A landscape with many peaks, sampled at points; each row gives a point and its height.
A climber steps from a point to the highest of its 2 nearest points, and stops where none of them is higher. Distance is the straight distance between rows; heights are no part of it.
q128: [120 125 117 136 130 143 131 105 133 120 120 128 142 120 113 128 120 150
 119 150 133 123 120 138 101 132 114 143 113 120 118 127 127 103 127 151
 118 113 117 121 123 101 149 153 109  94 156 134 128 119 137 112 155 127
 102 119 155 131 151  90 140  97 100 137 137 119 118 154 144 136 118]  height 278
q397: [ 74 145 111 142 167  81 144 189 167 102 124 140  99 138 104 146 134 129
 145 125 170 165 124 136  79 154 125 126 210  83  87 119 157 151 111 125
 139 180 146 142 100  79 145 164 115 125 133 138 121 126 233 175 189  99
 109 139 166  95  95 136  95 149 126  88 119 102 135 117 111  81 203]  height 118
q228: [138 116  79 164 118 134 153 149 122 155 112 118  89 145 130 155 153 139
 127 114 104 110 128 131  74 123 103 141 119 220  70 132 131 133 164 100
 149 107  92 131 126 129 135  92 140 139 125 138  78  97 123 124 105 139
 160 184 158 175 140  97 102 127  94 138 168 185 115 112 101 121 107]  height 286
q201: [115 172 108 104 160 156  80 148  97 167 127 103 137 152 131 129 164  92
 154 116 110 155  95  53 106 172 163 157 155 110 154 177 140 117 154 108
 136 109 135 116 145 128  92 135 112 152 115  17 124 121  87 174 109 148
 149 123  43 109  67 143  70 116 157 109 102  83  95  91  91 132 124]  height 113
q649: [198  70 153 192  91 184 227 118 160 150  92 155 101 112 190  93 152 102
 146 104 155  80 150 130 199  99 121 154 123 104 126 118 146  95 128  81
 137  80 117  94 104 162  96 117 164 139 166 150 104 128 126 115  70 121
 125 136 139 191 125 199 147 155 163 140 167 215 165 121 138 137  51]  height 586
q677: [ 94 123 129 106 144 107 157 167 148 101 119 144  82 138 113 158 137 117
 133 129 149 141 148 100 126 167 124 134 191  91  88 107 143 157 112 121
 144 195 146 132  95 105 116 167 102 116 127 144 121 134 211 166 172 110
 141 167 146 121 120 149 118 168 156  89 135 118 132 106 116  66 185]  height 143
q295: [185  91 112 189  93 144 191 140 185 146 107 138 180 104 191  64 133  97
 125 110 162  82 115 149 176 100 150 164  79  93 146 136 122  65  94  81
 130  83 119 114 117 145 137 123 153  85 150 173 154 123 110 104 132 117
  90  82 126 151  89 165 165 150 114 161 130 151 142 146 194 172  31]  height 430
q91: [106 120  61 200 141  92 183 205 158 155 166 157 163 121 112 108 139  83
 134  72 177  98 115 116 140  98 163 158 154 133 147 183 156 124  93  54
 160 122 132 118 113 110 157 124 172 156 112 162 126 131 153 151 141  87
 100  82 129 155  59 148 134 196  92 138 121  99 147 103 120 111  73]  height 514
q981: [124 137 143  84 110 172 137 104  98 119 113 126  93 121 113 182 121 152
 119 153 102 123 156 100 123 176 100 148 182 123  86  99 116 144 125 150
 129 154 111 117 130 104 117 144  90 114 121 114 114 138 154 134 134 148
 138 179 122 128 167 141 132 102 160 106 140 109 129 134 137 122 144]  height 461
q639: [123 128 167  65 145  56 111 107 129  99  96  91 124 149 167 126  96 121
 123 160 128 137 139 147 179 168 116  88  54 121 108  58 111 109  95 154
 120 220 126 161 124 128 138 192  88  39 150 192 189 130 149  91 188 117
 144 115 129  64 156  77 160 136 139 134 134 128 122 151 150 107 171]  height 456
q176: [197  97 152 191  78 166 202  94 182 149 102 120 153 118 193  88 132 115
 132 114 145  90 131 147 181  90 127 142  91  97 144 100 115  80 111  98
 119  91 113 100 113 162 126 108 165 115 145 150 136 123 106 115  97 132
 117 106 129 160 123 186 157 124 139 157 142 185 149 140 161 161  54]  height 501
q765: [104  78 141  61 168  81 114 140 111  82 138 175 122  88  98 132 105 144
 129 140 154 135 145 115 176 139 114 143 128 118 130 134 139 157 121 159
 140 183 174 161  97 119 120 185 114  68 136 188 154 152 152 103 189  94
 112 141 155 103 182  92 162 165 117 116 136 118 134 155 145  90 180]  height 771
q505: [139  87 131 133  82 215 189 124 116 134 118 183  82  95 113 159 130 157
 100 118 139  60 181 139 145  94  99 179 176 174  90 145 128 143 134 112
 141  91 106 116 120 128 125 106 132 166 122 153  98 153 117 102  72 129
 131 177 178 218 189 162 142 139 134 122 172 175 176 132 130 119  58]  height 373
q273: [151 107 134 123 133  81  60 146 113 132 155 140 162 113 143  91 123 109
 128 104 113 122 124 112 167  69 143 120  47 187 173 166 118 138 148 119
 153 103 147 140 137 194 108  93 161 132  94 114 139 134  48 105 116 131
 144 118  97 139 147  95 126 138 114 162 130 141 104 112 134 117 103]  height 259
q58: [108 180 170  98 107  80 114  69 157 125  94  60 123 186 177 148  99 119
 106 169 123 135 137 147 161 161 113  79  67 110 106  43 100  97  87 138
  96 224  99 132 118 110 172 198  96  67 162 154 178 115 152 108 176 121
 149 103 129  63 146  79 149 122 162 143 140 119 128 130 116  83 135]  height 423
q480: [ 66 158  98 157 169  79 144 193 158  97 142 132 111 116  84 150 127 147
 143 111 161 162 114 158  48 160 132 144 206  84 106 135 157 145 108 149
 129 165 134 155 125  65 161 144 116 122 135 134 125 119 219 166 182 107
  88 124 161  84  84 112 102 110  88  98  95  68 137 139 146 138 174]  height 98
q178: [141  75 153 137 113 147 139 119 135 115 132 176 152  72 127  97 104 136
 121 120 171  93 158 123 204  66 126 159 101 111 165 157 128 129 128 132
 137 117 154 125 105 138 120 143 146 109 126 168 144 154  89  95 125 110
  99 109 156 161 182 125 168 161 124 153 147 141 156 161 155 113  67]  height 571
q590: [ 98 156 158  35 163  94  39 120  77 124 135 116 142 150 119 137 123 133
 151 168 122 176  96 105 152 190 137 114  96  99 159 134 112 132 120 175
 105 172 149 139 136 132 121 159 100  82 150  89 183 142 115 120 150 123
 132 117  76  41 134 101 125 101 150 104 111  72 111 148 125 136 192]  height 73
q504: [169 120 120 161  97 127 173 148 176 134 150 138 200  82 157  80 120  88
 112 104 154  94 115 151 183  95 172 159 108  86 182 138 116  96  77 101
 132  92 143 124 141 144 135 102 158 108 102 173 163 140 116 123 122 131
  85  73  89 131  59 177 164 159 114 159  88 109 146 148 206 190  46]  height 431
q189: [131 112  79 183 138 125 132 164 144 174 151 132 169 124 140  93 153 108
 128 101 170  98 103 100 118  86 143 160  81 165 172 197 139  84 156  83
 142  75 129 121 127 140 161 125 167 124 126 138 140 106  88 113 125 112
 101  85 143 162  83 110 124 149  86 149 144 137 119 110 111 143  53]  height 349
q160: [ 57 181 120 112 143  75  58 131 136 139 159 119 162 168  93 144 128 115
 114 138 143 145 100 110 129 120 154  98 116 151 164 164 128 141 112 142
 106 176 140 143 119  92 182 145 134 123 134 114 163 137 128 129 168  82
 130  66 125  99 123  70 113 135 126 116 116  77 107 101  67  71 147]  height 499
q137: [136 110 140 137  98 137 171 146 159 128 146 155 169  81 124  97 104 107
 116 101 175  97 138 115 207  89 155 162 125  92 177 156 120 122  82 108
 133 135 158 127 116 130 136 138 157 109 114 178 158 159 121 131 132 112
  90  90 110 143 104 158 174 172 124 154 119  97 154 149 169 137  50]  height 491
q744: [123 144 155 101 144 190 120 106 110 113 115 134 120 126 107 135 126 156
 147 165 140 161 127 118 103 181 123 132 177  48 133 126 126 115 131 172
 111 114 142 122 140  95 118 154  85 129 153 100 146 120 152 153 138 155
  96 124 119  94 110 159 124  99 157  98 107  93 125 160 139 177 163]  height 628
q666: [165 114 147 170  67 198 217  79 149 156 115 133  91 128 142 155 129 167
 108 123 142  77 169 158 140  84  95 148 143 162 102 103 118 123 134 102
 113  96  87  98 126 134 142  86 162 172 133 146 103 131 116 101  53 142
 127 149 181 200 166 169 148 133 143 140 173 202 177 134 105 130  65]  height 414
q706: [105 108 114 114 133  99 146 159 123 103 125 158  67 128 116 159 144 117
 123 108 108 122 160 101 123 143 121 129 178 161  73 116 148 189 127 110
 158 179 128 136  98 138  98 142 121 145 106 143  89 139 179 153 131 116
 183 190 149 153 163 135 115 171 141 108 147 154 125  85 108  56 172]  height 168
q244: [164 103  99 175 149 151 153 138 147 139  92 126 135 124 158 102 156 119
 152 133 134 124 104 123  80 152 132 152 122  78 120 126 149  66 151 111
 145  68 124 114 129 114 101 139 110 100 171  99 113  93 149 132 139 147
 113 131 124 143  93 134 108  91 101 123 134 149 110 135 138 163 126]  height 495
q422: [177 124 154 127 116 126  58 105 133 152 133 106 178 123 174  94 119 119
 111 129 101 114 111 126 164  76 142 116  26 168 179 142 101 104 135 131
 125  89 120 132 150 188 129  98 150 106  99 107 148 134  35  92 105 143
 136 105  95 122 142 110 134 101 121 166 120 144 111 136 146 147  76]  height 223
q49: [125 168 156 100 110 103 133 112 152 125 144  91 156 151 126 138 109 124
 126 131 135 141 111 140 147 145 148 103 119 101 168  92  98 132  93 138
 110 178 126 127 132 122 149 116 132 127 105 133 163 127 133 153 128 139
 130 100  83  89  91 138 146 130 145 126  89  92 124 129 155 143 131]  height 130
q656: [ 92 173 180  76 118 117  84  75 130 146 111  88 120 172 152 151 107 119
 116 172 129 135 127  92 172 163 126  99  99  98 138  92 103 100 118 148
  93 216 126 122 110 104 150 194  97  74 156 125 176 138 134 116 155 111
 142 107 105  77 154 104 135 114 185 124 139  97 123 123 101  76 138]  height 509
q103: [ 82 115 132 123 145 169  71 114 119 119 155 170 122 118  72 149 125 160
  93 164 161 129 147 107 114  71 109 108 185 132 153 182 142 148 149 165
 112 112 161 131 128  97 159 156 123 161 135 132 121 152 142 111 129  98
 103 106 213 150 173 113 127 144 137 100 139 119 155 126  65  78 153]  height 468
q995: [141  64  81 187 143 105 179 177 158 124 117 181 144  94 135  81 138 110
 138 104 168 103 119 151 136 113 141 164 113 105 118 156 152 106 117  91
 162  93 128 124 101 112 130 147 147  96 156 187 113 120 147 112 159  94
  95 111 170 159 123 120 150 165  76 151 146 157 138 149 172 126  87]  height 797
q748: [163 138 172  82 104  99  89  97 100 112 128  86 141 129 162 126  94 126
 125 131  72 127 145 144 172 125 128 102  62 180 123  79  91 156 115 141
 120 168 106 142 142 166 118  92 122 100  91 138 136 149  76 117 116 157
 160 147  81  97 179 114 145  98 138 153 118 131 113 141 162 141 121]  height 177
q51: [110 147  91 178 128  96 123 129 141 156 119  95 106 173 129 150 143 129
 114 125 126 135 116 133  68 110 110 101  97 215  89 142 129 124 167 108
 123 125 103 141 127 121 160 113 158 146 141 141 102  89 118 121 122 117
 144 133 171 154 134  73  99 141  95 145 154 178 113  95  57  87 131]  height 231
q726: [ 79 159 126  75 159  94  63 136  97 110 146 116 133 142  94 145 130 144
 139 158 112 170 100 132  93 172 124 108 139 126 122 136 125 151 138 176
 117 152 143 143 132 102 141 130 102 115 141 102 146 131 143 137 151 122
 136 130 121  79 143  86 117 103 119 106 104  84 106 135 118 125 204]  height 46
q140: [155 115 159  46 136 150  85  96  52 100 148 139  99 130 125 147 121 163
 143 142  61 152 141 118 142 169 106 116 145 138 107 107 117 180 146 158
 117 127 132 126 138 171  75 101 104 152 118  95 104 159  96 122 102 170
 137 181  83  96 196 152 131  82 160 120 122 128 119 162 138 160 189]  height 114
q458: [122 175 127  87 134 126  55 119 108 176 122  81 193 144 152 117 124  94
 120 144 107 145  82  80 145 166 158 161  77 117 172 160 107  89 115 126
 117 122 127 130 145 141 134 150 124  86 117  52 160 124  56 128 135 131
 125  91  33  76  98 112 106  82 138 145  98  60 100 126 135 151  84]  height 156
q810: [103 170 166  52  95 145 122  84  82 130 129 102  83 141 130 194 116 140
 114 144  88 117 159  90 162 174 110 135 166 150  91  92 100 160 124 141
 110 220 114 120 115 111 128 147 100 109 104 123 137 154 132 130 127 139
 159 170  93 105 191 124 149 118 183 117 145  92 125 116 123  98 127]  height 404
q19: [117 158 166  29 113  72 108 116  71 109 134  87  95 146 148 170 119 112
 138 128  72 131 150  98 174 181 125 112 118 179  94  85 102 191 119 136
 111 230 130 146 119 155 102 116 112  95  96 128 146 162 122 133 129 147
 190 162  64  70 179 121 139 128 168 124 127 101 106 100 139 104 167]  height 341
q958: [106 164 157  57 136  84  79 131 123 131 141  97 166 140 131 133 106 119
 131 150 139 149  99 116 164 169 150 113 100 103 168 113  97 120  89 158
 110 192 147 144 138 122 143 149 113  85 117 132 185 139 120 134 151 127
 124  92  72  57  97 116 142 123 143 118  94  69 117 138 155 137 132]  height 103
q869: [ 86 140 116 145 146 170 107 146 125 109 130 147  84 139  90 145 150 171
 130 157 122 174 124 154  44 138 107  99 230  91  98 134 138 140 168 171
 130  84 132 126 161  95 130 130  88 187 129  92  82 123 177 153 129 129
 124 156 194 126 108 157  86 110 138  67 106 130 146 118 103 132 203]  height 294
q986: [ 94 123 120  86 139 129  76 111  85 107 150 145 146  96  89 147 109 158
 106 166 122 123 142 133 125 135 104 161 118 152 124 151 127 142 130 174
 121 136 136 139 122 103 153 159 106  78 147 134 137 149 122  99 173 119
  97 136 152 114 194  60 159  94 101 133 140  82 127 166 145 122 131]  height 340
q366: [ 69 180 149 103 128 112  94 106 150 145 136 118 150 168 117 155 110 120
 104 146 166 125 129  87 161 131 141 126 124 106 151 139 123 114  91 134
 104 209 141 132 101  80 180 192 116  90 148 137 172 140 144 126 181  89
 111  82 127  97 131  95 135 139 148 119 140  69 127 111  82  61 120]  height 603
q298: [148 154 147 162 106 113 152  74 145 125 121  68  91 180 141 138 132 143
 127 123  99 148 132 168  92 100 108  57 114 170  98  60 114 150 150 126
 103 141  86 104 132 167 121  80 165 206 124 113  91  94 131 138  69 146
 175 142 144 146 128 140 117 143 155 143 143 190 124 110  75 100 181]  height 347
q753: [ 87 152  81 148 133 128 133 176 138 160 159 131 186 109  95 119 127  90
 118  90 158  99 106  84 135 114 172 181 136 136 171 197 142 113 103  78
 143 127 147 127 124 108 153 138 145 126  90 124 146 138 114 152 145 109
 100  78  88 145  63 129 133 159  97 136 112  55 125 110 124 128  65]  height 445
q234: [106 150 107  90 164  85  86 161  96 114 168 120 149 125  89 130 138 129
 150 128 108 171  88 127  88 164 144 124 138 127 143 154 135 163 139 144
 131 132 148 141 140 130 108 109 122 134 119  85 129 136 127 158 143 136
 139 131  85  94 104 109 104 111 106 113  91  81 101 136 138 151 188]  height 72
q724: [118  68 108 168 131 145 151 136 150 123 129 190 150  86 111  93 122 138
 119 124 196  96 143 127 157  82 127 162 119 106 150 184 147 115 126 119
 131 104 148 130 102 106 145 161 138 107 158 179 135 142 130  98 157  84
  76  95 195 162 159 113 157 165  98 142 153 141 153 148 134 105  76]  height 667
q566: [160 116 166  54 112 139  90  92  50 113 138 116 116 114 140 152 108 158
 127 134  54 121 164 122 171 155  95 143 109 179  94  95 110 172 135 158
 117 148 107 134 131 167  99 100 117 115 100 107 109 165  71 105 110 165
 142 182  72 105 229 127 148  73 145 146 140 120 124 158 156 152 135]  height 139
q405: [ 78 103 122 108 164 152  81 161 125 118 145 183 121 112  70 132 138 118
 115 136 180 134 147  81 135  96 134 127 207 113 149 196 162 162 136 134
 135 130 194 142 115 101 139 179 109 150 118 132 119 164 172 149 159  89
 105 117 175 141 136 140 110 167 148  90 136 100 143 107  70  59 170]  height 531
q926: [114 123  85 187 142 146 137 170 130 137 124 125  70 128 119 148 162 157
 139 138 107 157 115 165  33 120 107 102 199 144  85 133 142 128 186 136
 153  65 122 131 158 115 125 104 119 193 128  99  51  98 171 144  97 131
 143 182 193 155 102 133  71 104 108  89 120 169 139 101  94 131 189]  height 236
q647: [141 126 139  94 111  98 109 128 107 131 116 108 127 138 156 131 121 104
 129 115  87 110 137  97 162 134 129 133  73 183 116 115 117 143 131 116
 140 161 118 132 117 163  99 128 124  98 102 128 125 137  88 127 135 144
 170 153  79 130 168 103 126 119 135 156 142 134  95 108 140  95 103]  height 214
q96: [ 92  93 144  86 165 108  97 146 126  98 157 177 132 102  72 125 115 139
 126 145 183 143 138 110 153 112 132 125 159  99 154 161 148 158 118 162
 124 163 183 147 107 107 136 173 126 112 134 163 148 152 165 124 168  90
  95 113 160 116 147 117 139 162 128 110 128 101 139 145 118  91 178]  height 620
q300: [125 142 109 171 127  74 135 119 151 133  91  81  80 180 144 138 140 110
 127 115 112 151 131 149  88 108 108  65  96 199  55  87 137 144 154 101
 122 152  97 135 112 154 118 117 155 169 137 146  87  88 142 126 113 122
 183 160 156 150 131 102  97 162 132 151 155 194 118  83  57  65 174]  height 272
q21: [168 103 167  63 145 155 122 104  69  83 160 152 127 105 106 131 116 183
 152 143  88 162 125 150 135 168 114 114 150 111 129 112 119 180 125 162
 125 117 150 138 134 161  82  96 108 161 118 125 119 147 109 137 105 169
 119 168  96  93 160 171 145  90 131 114 103 124 133 191 164 216 193]  height 94
q676: [113 176 132  93 146 138  52 106  96 167 119  95 156 160 138 123 141 107
 143 151 108 162  82  78 109 174 151 134 105  97 162 159 121  97 147 145
 119 118 124 115 148 121 121 146 111 114 140  41 148 116  79 139 121 133
 141  99  59  90 101 116  93  86 152 125 114  85  92 115  98 133 130]  height 133
q122: [140 153 147 138 119  75  89  83 131 102 121  71 138 158 139 106 104 135
 116 142  97 162 119 204 106 100 126  45  49 167 117  69 103 133 126 161
  96 137  95 151 149 147 148  90 137 132 130 151 139 107 113 102 119 136
 163 113 145 107 148  74 142 103 109 158 109 158 113 143 131 140 176]  height 581
q108: [150 151 142 158 119 125 137  92 152 133 154  95 167 145 132 105 125 134
 132 133 127 148  92 152 124  95 153  83 102  96 186 104 110 115 118 144
 109 110 121 113 147 149 145  93 156 168 118 115 149 119 108 139 102 140
 136  82 117 116  91 157 136 122 130 139  91 131 123 133 134 163 132]  height 165
q990: [ 94 177  91 162 114 126 163 138 145 125 153 118 171 113  82 141 111 136
 113 109 138 122 105 167  79 140 150 161 155 118 147 141 129 115  99 125
 117 116 112 127 145  71 181 110 142 136 117 126 137 118 140 148 149 135
  90  76 121 114  72 116 142 105  75 131  90  53 133 146 165 194  90]  height 185
q609: [133 104 132 107 136 112 138 146 121 114 149 154 122 117 101 119 130 117
 141 105 123 125 130 116 141 122 138 119 143 128 145 133 141 170 133 128
 150 132 149 127 117 148  99 120 137 156 107 129 112 142 139 149 114 127
 148 149 111 145 128 145 129 147 127 126 116 130 119 121 137 116 158]  height 218
q335: [119 154 155  89 127 190 102  72  91 119 113 116 104 140 117 166 120 175
 121 183 100 153 134 122 101 181 100 124 173  91 101  96 109 120 143 185
 105 126 108 116 147  88 133 145  76 118 148  97 126 123 133 115 127 152
 118 150 139 102 166 127 131  76 162 111 130 115 125 155 131 152 165]  height 532
q556: [175  78 108 194 118 152 212 151 154 152  85 144  82 140 176 118 160 101
 147 104 146  96 139 118 143 123 115 152 121 131  94 120 144 100 128  62
 157  92 101 106 101 144 105 123 147 144 165 153  82 101 152 129 101 121
 147 169 155 183 110 166 122 165 127 133 169 207 142 109 121 114  83]  height 704
q384: [168 108 129 172 120 222 168 101 143 155  88 134 130 116 153 117 153 141
 140 148 138 114 123 124  99 146 118 155 150  64 123 126 140  58 140 130
 115  51 122 102 140 113 101 138 112 121 170  95 122 105 130 124 116 153
 100 129 127 155 100 175 120  90 136 120 138 158 121 137 138 189  96]  height 574
q327: [129 159  91 109 161 123 103 171  92 129 145 109 145 126 114 132 155 106
 158 105  95 162  94 100  83 176 154 157 169 108 140 153 146 147 138 113
 150 112 131 134 149 129  72 105 114 158 106  42 113 116 112 184 121 167
 140 141  42 106  73 149  84 107 123  99  82  82 103 124 136 180 161]  height 96
q735: [103 134 115 170 163 142 136 160 151 112 134 145 108 133  98 117 150 143
 153 128 148 170 111 154  63 132 125 106 199  57 131 138 156 130 154 150
 129  99 144 126 132 103 130 138 117 177 146  96 106 120 195 163 142 121
 108 128 164 117  73 156  89 130 130  87 102 123 130 127 111 141 198]  height 350
q931: [ 86 188  92 154 121 160 139 117 140 139 118 115 153 134 106 153 121 146
 114 135 134 116 113 127  69 162 127 181 144 117 115 140 131  93 116 129
 111 119  95 122 127  59 181 144 106  97 150 103 133 103 139 133 162 133
  88  96 144 115 101  89 125  73  85 127 125  69 127 142 134 158  84]  height 227
q105: [117 113 118  99 138 134 118 162  91 126 144 159  86 131 109 152 153 117
 132 101  92 111 149  85 121 122 127 142 179 176 114 156 145 192 146 117
 155 125 147 125 119 161  85 116 120 183  88  91  84 148 137 157  95 139
 168 175 112 166 145 149 103 147 140 103 137 141 121  81 111  81 146]  height 191
q361: [130 168 127 125 123  68  93 105 133 125 108  72 155 168 143 121 111 113
 111 142  95 149 100 188  88 142 140  74  55 156 119  88 103 107 112 149
 107 139  95 151 151 117 167 114 115  94 139 132 150 107 118 116 154 131
 148 101 121  89 119  61 125  90 104 155 112 120 100 131 144 136 140]  height 829
q944: [178  74 112 189 141 104 167 150 154 132 143 159 159 101 154  65 145 100
 149  97 144 123 108 153 144  78 154 110  94  97 178 141 144 107 141 103
 156  69 149 114 128 171 114  99 167 148 136 154 122 116 116 116 107 117
 121  94 135 156  83 151 144 157 105 151 116 171 126 127 158 156 122]  height 243
q52: [130 114 117 132  97 160 154 123 113 135 122 143  83 130 117 168 128 156
 111 114 102  90 164 123 115 112 104 149 145 213  80 122 127 158 145 117
 140 127  94 118 119 135 127  95 134 158 103 142  90 130 120 120  91 137
 160 185 164 191 190 122 128 135 126 131 168 170 134 109 115  99  99]  height 333
q550: [ 98 115 149  58 154  41  95 136 114  87 138 133 129 115 122 132 100 131
 123 142 133 139 141 134 181 145 126 110  92 152 121 106 121 155 107 150
 131 222 158 170 111 127 137 164 113  63 126 191 174 141 139  99 188  97
 137 125 137  80 182  72 160 163 125 128 136 108 123 139 142  88 172]  height 595
q70: [ 82 179 113 130 156  78 149 159 155 103 158 121 153 121  79 142 108 146
 134 108 156 155  99 177  72 167 141 136 171  89 137 122 139 131  92 158
 110 162 133 150 144  72 178 124 133 126 125 134 154 110 182 160 175 117
  83  86 132  71  69 106 126 109  82 113  80  55 132 148 164 175 150]  height 137
q561: [166  98 155 183 102 207 196  76 146 136 126 144 105 115 138 122 140 156
 122 141 158 101 160 154 150  66 112 120 152 105 148 128 138 116 145 124
 104  75 136  87 130 150 120 104 163 184 143 133 117 140 113 104  54 134
 106 123 188 191 144 183 152 147 157 137 152 198 178 138  98 135  87]  height 467
q730: [137 108  96 183 170 154 137 165 141 130 113 149 106 123 135 102 165 123
 163 134 133 162 112 128  64 142 129 121 183  52 130 142 163  92 165 119
 154  62 147 117 139 112  88 139  98 151 160  79  93 101 178 149 125 135
 119 147 144 131  60 156  80 112 110  84 114 144 124 124 122 159 176]  height 413
q777: [140 129 134 171  83 234 214 118 153 158  94 152  76 132 129 152 143 134
 120 130 154  98 163 125 129 131 109 149 216  94 103 118 128 105 114 104
 125  85 114  91 140 112 123 125 128 182 139 116 102 132 161 135  78 142
 116 149 152 182  93 213 123 149 178 102 152 160 171 100  94 123  75]  height 579
q81: [139 146 147 135 113 232 172 112 130 116  76 140  94 109 121 150 118 155
 134 158 141 143 158 130 100 196 103 158 229  32  98  99 136 103 113 162
 119  96 119 125 156  66  97 143  79 132 151  97 128 114 168 167 141 164
  96 146 119 122 102 200 116  98 169  80 117 107 141 154 144 193 120]  height 740
q563: [ 97 147  86 143 121 158 108 149 132 181 152 129 174 126 116 117 135 118
 114 109 156  87 112  72 129 101 142 183  98 171 167 215 133  95 138  85
 128 108 132 122 121 123 167 140 145 114 109 119 147 131  78 118 131 116
 101  80 119 158  99 103 125 136 100 142 141  88 130 114  94 123  44]  height 398
q547: [146 109 146  74 138 105 127 129 110 108 120 130 108 134 142 127 129 108
 151 117  97 138 128  96 151 150 131 121 111 122 126 104 127 151 133 125
 141 150 137 128 114 166  74 127 119 113 118 120 119 138 128 141 126 146
 162 159  72 123 140 141 116 122 142 131 127 137 101 119 144 116 163]  height 246
q112: [158 112 166  34 142  68 116 130  94  86 107 115  87 147 177 128 117  99
 157 117  74 142 146  97 181 179 123 113  86 138  97  71 120 163 136 114
 128 195 145 149 117 188  61 135 108  84 105 133 136 152 124 132 141 149
 188 171  55  90 153 139 122 124 165 129 133 149  95 112 137 112 194]  height 284
q141: [139 120  79 181 128 149 171 168 119 161 120 118  70 138 128 158 169 135
 136 112 103 120 127 137  57 133 115 133 167 189  81 127 142 135 165  98
 161  79  96 124 146 124 120  79 137 180 119 103  60  92 146 147  76 149
 161 198 147 181 105 137  82 112 102 105 144 181 128  96 107 134 127]  height 242
q31: [145 136 127 165  89 251 192 106 139 153  73 139 102 114 134 150 137 143
 119 145 135 104 150 129  96 165 112 174 207  70  89 115 130  79 126 128
 117  73 102 106 147  78 118 131  96 138 154  98 116 114 149 135 110 161
 100 145 128 165 103 192 115  96 156 100 145 129 148 131 126 177  72]  height 650
q523: [100 101 130  96 145 148  55 103  83 103 154 172 130  92  75 147 109 174
  96 168 134 121 154 130 120  95  95 139 144 151 139 178 134 147 154 185
 121 103 149 138 125 109 139 158 113 117 148 133 130 158 114  83 146 108
  92 133 196 140 226  72 150 115 116 123 145 109 146 161 118 106 147]  height 400
q512: [136 101  78 210 118  82 199 175 172 135 139 158 149 115 124 102 121 109
 129  86 168 105 120 166 134  89 133 135 126 136 131 146 146 135  95  78
 155 117 111 121 107 125 159 112 177 148 135 189 115 122 153 133 134  87
 104 103 177 158 105 147 150 188  90 153 137 145 158 125 145 116  88]  height 622
q263: [177  87  88 183 139  87 132 170 153 153 143 134 172 107 170  62 151  91
 135  91 143 105 101 145 133  80 151 132  53 157 166 162 134  85 140  85
 158  62 129 126 134 170 134  95 168 119 119 158 133  97  83 103 125 115
 120  93 131 157  83 113 131 158  83 166 128 164 115 123 161 159  75]  height 290
q441: [168 138 146 153  94  90 132  83 139 112 119  74 115 159 146 121 115 126
 121 110  81 137 143 184 120  84 123  62  62 193  97  55 107 149 136 124
 114 144  87 133 141 178 118  61 159 172 101 145 105 107  97 128  86 149
 185 146 129 137 147 114 135 122 131 168 134 192 116 122 120 131 155]  height 432
q992: [144 115 130 172 104 241 186 109 132 163 124 154  92 127 110 147 153 150
 113 136 151 102 153 134 109  97 108 128 205 119 136 153 137 112 150 118
 117  55 136  93 159 124 136 108 149 208 133 118 110 130 129 119  53 146
 106 130 183 197 101 195 123 150 158 113 151 174 182 103  77 139  83]  height 527
q59: [134 171 141  94 105 121  51 109 121 164 146  96 197 125 155 114 105 119
  98 142 104 122 104 110 175 105 154 136  58 156 188 150  81 108 108 132
 114 131 122 133 144 150 156 126 141  92  92 102 170 152  52 103 121 134
 122  94  73  98 128 101 133  99 126 155 100  78 119 141 151 140  62]  height 188
q131: [159  91 144 120 140  42  79 145 128  95 119 147 135 119 162  83 109  89
 134  83 103 131 147 143 173  79 142  83  25 189 131 117 123 157 137 102
 164 134 142 162 134 196  88  91 145 125  92 162 130 126  75 100 125 129
 175 141 111 137 160  86 125 166 115 171 132 182 103 108 144  95 149]  height 305
q506: [157 108 119 197 129 120 164 117 155 124 152 124 157 117 132  95 136 135
 140 118 134 135  99 177 104  84 139  95 107 101 165 117 133 114 139 138
 123  73 132 110 135 149 142  94 165 162 142 133 125 108 132 119 106 129
 114  93 153 141  99 147 143 125 106 144 108 160 131 138 147 172 133]  height 202
q620: [189 102 163 141 117  68 110 100 136  85 102 107 118 135 167  79 108  98
 132  90  90 140 161 184 146  76 132  55  27 184 100  58 124 150 136 109
 134 132 110 148 144 197  91  74 145 142  99 174 107 114  86 111  99 141
 184 155 124 136 150 107 133 143 121 174 128 206 113 126 142 132 172]  height 361

Where does a climber stop that starts at each point below?
q51 => q81
q944 => q995
q234 => q441
q726 => q995
q926 => q81
q480 => q765

Call two points neighbours if one is among the 2 nearest of the other. Go from one point of each pair to the other, from neighbour to neighbour, staying as high as possible. Name the lowest point that can't be avoided.
q556 and q995 => q295
q441 and q81 => q51
q765 and q366 => q58
